A landscape with many peaks, sampled at points; each row gives a point and its height.
From any point a climber steps to the highest of the 6 points nearest to it. It stops when none of these is higher. Distance is the straight distance between rows; heights are no part of it.
misu height 499: [ 20   5  -9  -9 -12 -10  13 -28  -5  30   1 -46   4  13  24 -10 -21   9
 -39 -17]
roz height 751: [ 34 -33   5  16  20  33   0  23  -8  13   1  11 -22  26  20  -6 -39   0
  25   8]
danag height 406: [ 12  -2  21  23  -1  -1   6 -19  -1  35   8 -26  24   3  18 -17 -40  -2
 -11  -5]
lipez height 426: [-28  19 -32 -10 -17 -31 -12   1   3  -5  -5 -10 -11 -30  -1 -22  30   3
 -33   9]
Timo height 409: [-24 -13 -14 -11 -32 -45 -25 -10  -2 -30  -5  11   0  -3 -27  -6  29 -21
   9  -7]
faku height 742: [  3 -24   6 -17  13 -21   7  -7  13 -11 -13 -14 -25  37 -13 -24  -2  20
  -6  13]
Bizik height 432: [  1  18 -10 -30  -7 -13   2 -18  21  13  15 -24   0  -4  -3   3   3   6
 -15  -5]
Sosef height 471: [ 47 -26   5 -13   1  -1  23 -11   5  19  15 -17  -4  25  18  13 -35 -19
   3 -13]
Selub height 593: [ 26   5   5  -4  11   5  -7 -14   8   9  20 -14   5  19  21   2 -23   8
 -13 -15]
runo height 487: [-14  21 -29 -10  -9 -13   6   9  18 -19   2  -4   5 -27 -11   1  38  -8
 -30  11]
zotan height 282: [-17  44  16   3  -3  15 -13 -17   4  25   3 -24   9 -14  16   4   4   9
   9  -4]
luni height 370: [-16   3  -8  21   5   8   8  24 -13 -33 -16  30  10 -14 -18  29  21 -35
   8  19]
Givu height 436: [ -7   9   2  -5 -32 -26  -1 -14 -16  22  -5 -29   1  10 -13 -15  12   4
  -6 -18]
ribu height 390: [ -6  49 -38  -4 -25 -33 -13  -5  15 -20  -1   0   0 -35 -13  11  37 -12
   0  13]
sen height 509: [-24   7   0  10  -9  10  -6  -4   5  -3  -6  10  -4  -8 -14  -1  38  21
  -2   3]
tuf height 752: [ -9  -5  -6 -17  40  16  -5 -12   9  -7   9  -3 -30  46 -12 -15 -15  25
  15  10]
tateg height 676: [-11 -27  -2   9  19  15  -4  32 -21 -17   6  41  -9 -12  -4 -10  13  -7
  22  11]
dile height 706: [ -2  -2 -18 -23  27   2  23  35   4  -8  28  12 -13  22 -10  -2   1  13
 -11  11]
dogam height 376: [  9 -14  -1  -2  -4 -10  11  25  -2 -22   3  32  19   4  -2  12   8 -46
  30 -17]
tagok height 231: [ 11  25   3   5 -34 -41  -2 -15  11   3   3 -19   2 -13   2   6   5   0
 -21  -3]
vozi height 408: [  0  15   6  13 -13   2 -15   6   8 -30 -32  27  25 -53   5  42  24 -24
   3   4]
fosos height 584: [ 22   2   3   3  -4  -9  28  13   3  23  15 -15   2  -1   9   5  -4  -8
 -20  12]
mivel height 616: [ 26 -15  21   2   0 -12  38   2   2 -10  -6   6   0  20   0   5 -21   9
 -13 -10]
Lete height 767: [  8 -32   1   6  16  25  -5  -5  -4  11  11  -9  -6   9   3 -25 -27  20
  27   3]
soke height 377: [  8  36 -20 -14  13  42 -16   4  15  38  31 -14  -8  -6  47  17  -8  17
 -15   1]
Zel height 728: [-29   3 -35 -44   8   5  -7  -2   0 -17  18   4  -3  10 -13 -11   1  13
  -9   5]
Bes height 730: [-23   7   0   2 -20 -18   1 -20   7 -14  -3   1  10 -23  -4  19  13  -5
  12   1]
Ruzu height 680: [ 24   1   4 -20   5  28  25  31  16   8   3  17   8 -11  15  25   5 -12
  -1   6]
Visur height 619: [  3  13 -26 -28   6   4   1  31   7 -11  29   2  -7  -4   8  21  16 -20
 -15  10]
kozuk height 700: [  7 -10   1  14  25  28   1  35  10   4 -12  17   2   0  18   7   5  -2
  16  13]
tifed height 540: [ 29  -9 -13 -20  -2   7   8  25 -19   1  -3  23   3 -15  20  15   8 -31
  10   6]
Dibi height 475: [ 11  12  25  11  -4  11   8   6  12  24  -2  -7  21 -11   9   1   9   1
  -5 -10]
tumun height 526: [ 12  10   4  25   5  22  -1  13  -9 -20 -14  47  21 -56  20  44  13 -38
   7   0]
nosad height 705: [-23 -14  -4  -9  -5  -3 -21 -18   2 -15   1   0 -11  16 -39 -36   0  27
  14  -9]
kige height 659: [-21   2  -1  -8  37  22 -15  -6  16  36  12 -30   0  38  21  -8 -16  36
 -29  26]
Rim height 353: [ 17  11   4   3 -11 -14   9  11   9  -8 -25  35  18 -15   9  24   7 -39
   4 -10]
gugoz height 574: [-28   4 -14  -4  19  19 -23   2  -9 -10   2  12  -1 -22  -9  11  20  -7
  14   3]
zipe height 575: [-19 -29   8  22  10 -12  -5   5  -4 -13 -18  21  -9  -9 -15 -10  21   1
  36  -6]
tuvu height 498: [ -5  -2  18  28  -2 -10   4  -2  -6  -3   2   0   6  -7  -1 -23  14   6
  -1   5]
Roten height 519: [-13   4 -10 -18 -37 -26  -3 -22  -4 -15   7 -16  -3   6 -16 -14  11   4
  -9   1]
zipi height 481: [-12  13  -1  18 -23  -9  24   8  -4 -24 -18  23  13 -22 -12   4  25 -12
  -1   9]
Gib height 385: [-45  26 -20   2 -12 -27 -18   8   8 -35  -1  11   1 -42 -14  11  27 -20
  -5  24]
zez height 690: [-13 -33  15  19  12  -8  -2  10  -6 -12 -16  11  -8  11 -31 -39  -7  32
   8  15]
vugo height 716: [  7 -20  -3  -5  25  -2  28  21  15 -19  -5  26  -8  17  -9 -20   0  12
 -15   6]
kulel height 272: [ 15  21  -7  -5 -11   3  -9  -1 -15  16  25 -23   5   3  24  16 -14 -22
   9 -32]
vuta height 677: [ 25 -31   6  19  32  -7  -1   6  -1  -5  -4   7 -28  36 -34 -25 -47  19
   7  17]
nazap height 336: [ -7  27 -20 -24 -25  -9 -20 -12   1  -9   9  -2  -1 -29  -3  26  16 -26
   6  -8]
tupid height 681: [-33 -17  24  16 -14 -13 -16 -16 -24  -3 -12  12 -20  16 -24 -39   5  22
  18  -1]
sapez height 572: [ -8  -1   8  10   2  24 -17 -17 -10  31  16 -15   7  -5  21  -9 -28  13
  -1  -3]
pava height 137: [  3  51 -21 -10 -22 -13  -1  -6   5  21   6 -16  -2 -28  20  34   3 -16
 -11 -10]
bef height 660: [ 15 -18 -36 -19   7 -22   9  15  10 -22  14  -1 -20  23 -20   0   2  -6
 -13  -3]
vabag height 639: [-14  -2   7   6   8  30 -11  -4  -7  17  14  11  10 -10  28  13   3   5
  17  -1]
Sipu height 263: [ 11 -19  11 -13 -32 -43  -5 -13 -17  10 -10  -4   7   6 -14  -6  -2  -6
   5 -18]
kepu height 586: [-18  32   5   6  17  14  10   1  26  17   9   1   4  -5   3 -13  26  33
   1  -1]
revuk height 482: [  6  -9  19  -6  -1  11   4  -5   3  11   6 -27   0  13  10 -19   3  18
 -20  11]
pom height 631: [-10  -3  13  35  20  34  21  11  14 -10  -1  28  10 -38   7  13  27  -2
  12  21]
Kadib height 427: [ 25   1  28  17   5  16   2   8  11  35 -15 -27  13  22  34  -4 -22  13
 -26  10]
Sug height 658: [ -6  -4 -16 -25  21  31 -13   5   0  14  11  -2 -10  21  16  15 -14  17
 -13   0]
mitu height 611: [ -9 -38  13  24  -5 -16   5   1 -10 -16  -5  -6  15  16 -25 -25 -11   2
  24  -5]
vego height 685: [ -2 -18 -24  -4 -24 -53 -10   2 -14 -30   5   3  -9  24 -16 -29  -5 -13
   2 -14]
burun height 60: [  4  27   4  -7 -29 -15 -15 -31 -12  10   0 -23   8 -13   6  -1   0 -26
  14 -30]
temit height 576: [ 11 -41   0   6  -3 -21   0  -5 -16 -27  -5  23 -15  22 -11 -13 -23  -3
  21 -17]
mifu height 724: [ 11 -21  16  -3  16  19  -9 -23  -9  11   7 -29 -14  34  11  -1 -46  18
   5   4]
Gis height 750: [ 11   7  21  -1  13  32  19  18  15  23  -4   7  -3  -1  10  19  -1  10
 -20  10]
patik height 501: [ 12   9 -20 -22   1  20  -4  10   3  20  35  -6   4  -4  30  19 -16 -22
  -4 -23]
valo height 711: [-22  -3  15  21  -3   7   5  12   4 -12 -26  19   4   6 -21  -7  27   2
  23  -4]
nade height 710: [ 25 -20  -3 -12  -6 -35  22 -11   8   0 -12 -38 -15  39  -4 -12 -18  25
 -32   5]
Mogu height 729: [ 22 -26  19  35   6  14  17   5  -8   4 -20   7 -10   9  -2 -22 -25  13
  16  -5]
gubi height 740: [-24  -1 -18 -34   7   4  -9 -19  -4  -1   8 -19  -5  24  -9 -26 -14  32
 -20   8]
maf height 686: [-10 -14  -9 -12  20   5   8  24   8 -10  -2  21 -14   2 -12   9  13   4
   0  11]
nefu height 342: [  4  33  11  27 -20   8   1   6   7 -11 -22  13  -1 -41 -10  28  14 -13
  -1  -1]
vip height 679: [  8 -29  -7 -11   8 -25  11   3  -5 -15  12  10  -2  15  -8 -14 -18   5
  -3 -19]
dep height 717: [-22 -11 -24 -38  31   4 -11  23  -5 -20  22  32 -12   8  -9  15  16   6
 -11  22]
zinu height 652: [ -3  30   7  11  29  53   9  -5  13  22  -7   8  18 -25  17  11  12  11
 -11   0]
kobab height 262: [ 12  43   0   7 -16   6   8   7   8 -14  -8  -2   3 -42   5  25   2 -18
  -8   9]
bas height 153: [ 36  -1  29  16 -17   1  -2 -24  -5  21 -11 -11  11  -5  -5  -3 -31  -9
   7 -16]
kebet height 193: [  2   0   7  13  -7  -8 -17  -2 -21  -7 -12  11   9  -1 -16  19 -12 -17
  30 -29]
siro height 361: [ 40 -20  -7   2 -21  -1  17  10 -19  -6 -17   4  11   7  12  10 -21 -42
  18  -6]
nov height 704: [-20  14 -10  -9  30   3   3  -4  15  16   8 -12 -14  16  -4  -9   8  37
 -31  24]
vor height 398: [ -9 -14  26  29  -1   5   1 -13 -23  19 -12 -19  15   6  -7 -16  -7  10
  -9 -10]
kada height 54: [ 16  11  39  17 -16  -9  -7 -22  -6 -11 -43   5   3   4 -10  23  19 -18
  16 -14]
vedi height 687: [ -9  -5  16  -8  22   8 -22 -39  -4  11  -9 -36  -8  40  22 -16 -27  30
 -12   5]
gerol height 397: [ -6  11  20  26 -17  18 -11 -12 -11  15   1  -4  12 -35   1   7  11 -23
  30  -4]
sanum height 635: [-27  -6   0  -9  -4  -7 -17 -17 -17   6   7 -10   9   0 -10 -12  -3   9
  16   3]

Where does a climber stop that starts at each point below?
pava -> Lete
misu -> Lete
vip -> Lete

Call two points neighbours if one is among the 6 nearest of the other. Go from one point of each pair to the other, from neighbour to neighbour, staying as high as possible. Name the lowest point that can't be avoided.
Bes / Gis -> sanum
vego / valo -> vip
Lete / valo -> maf
Lete / Gis -> kozuk
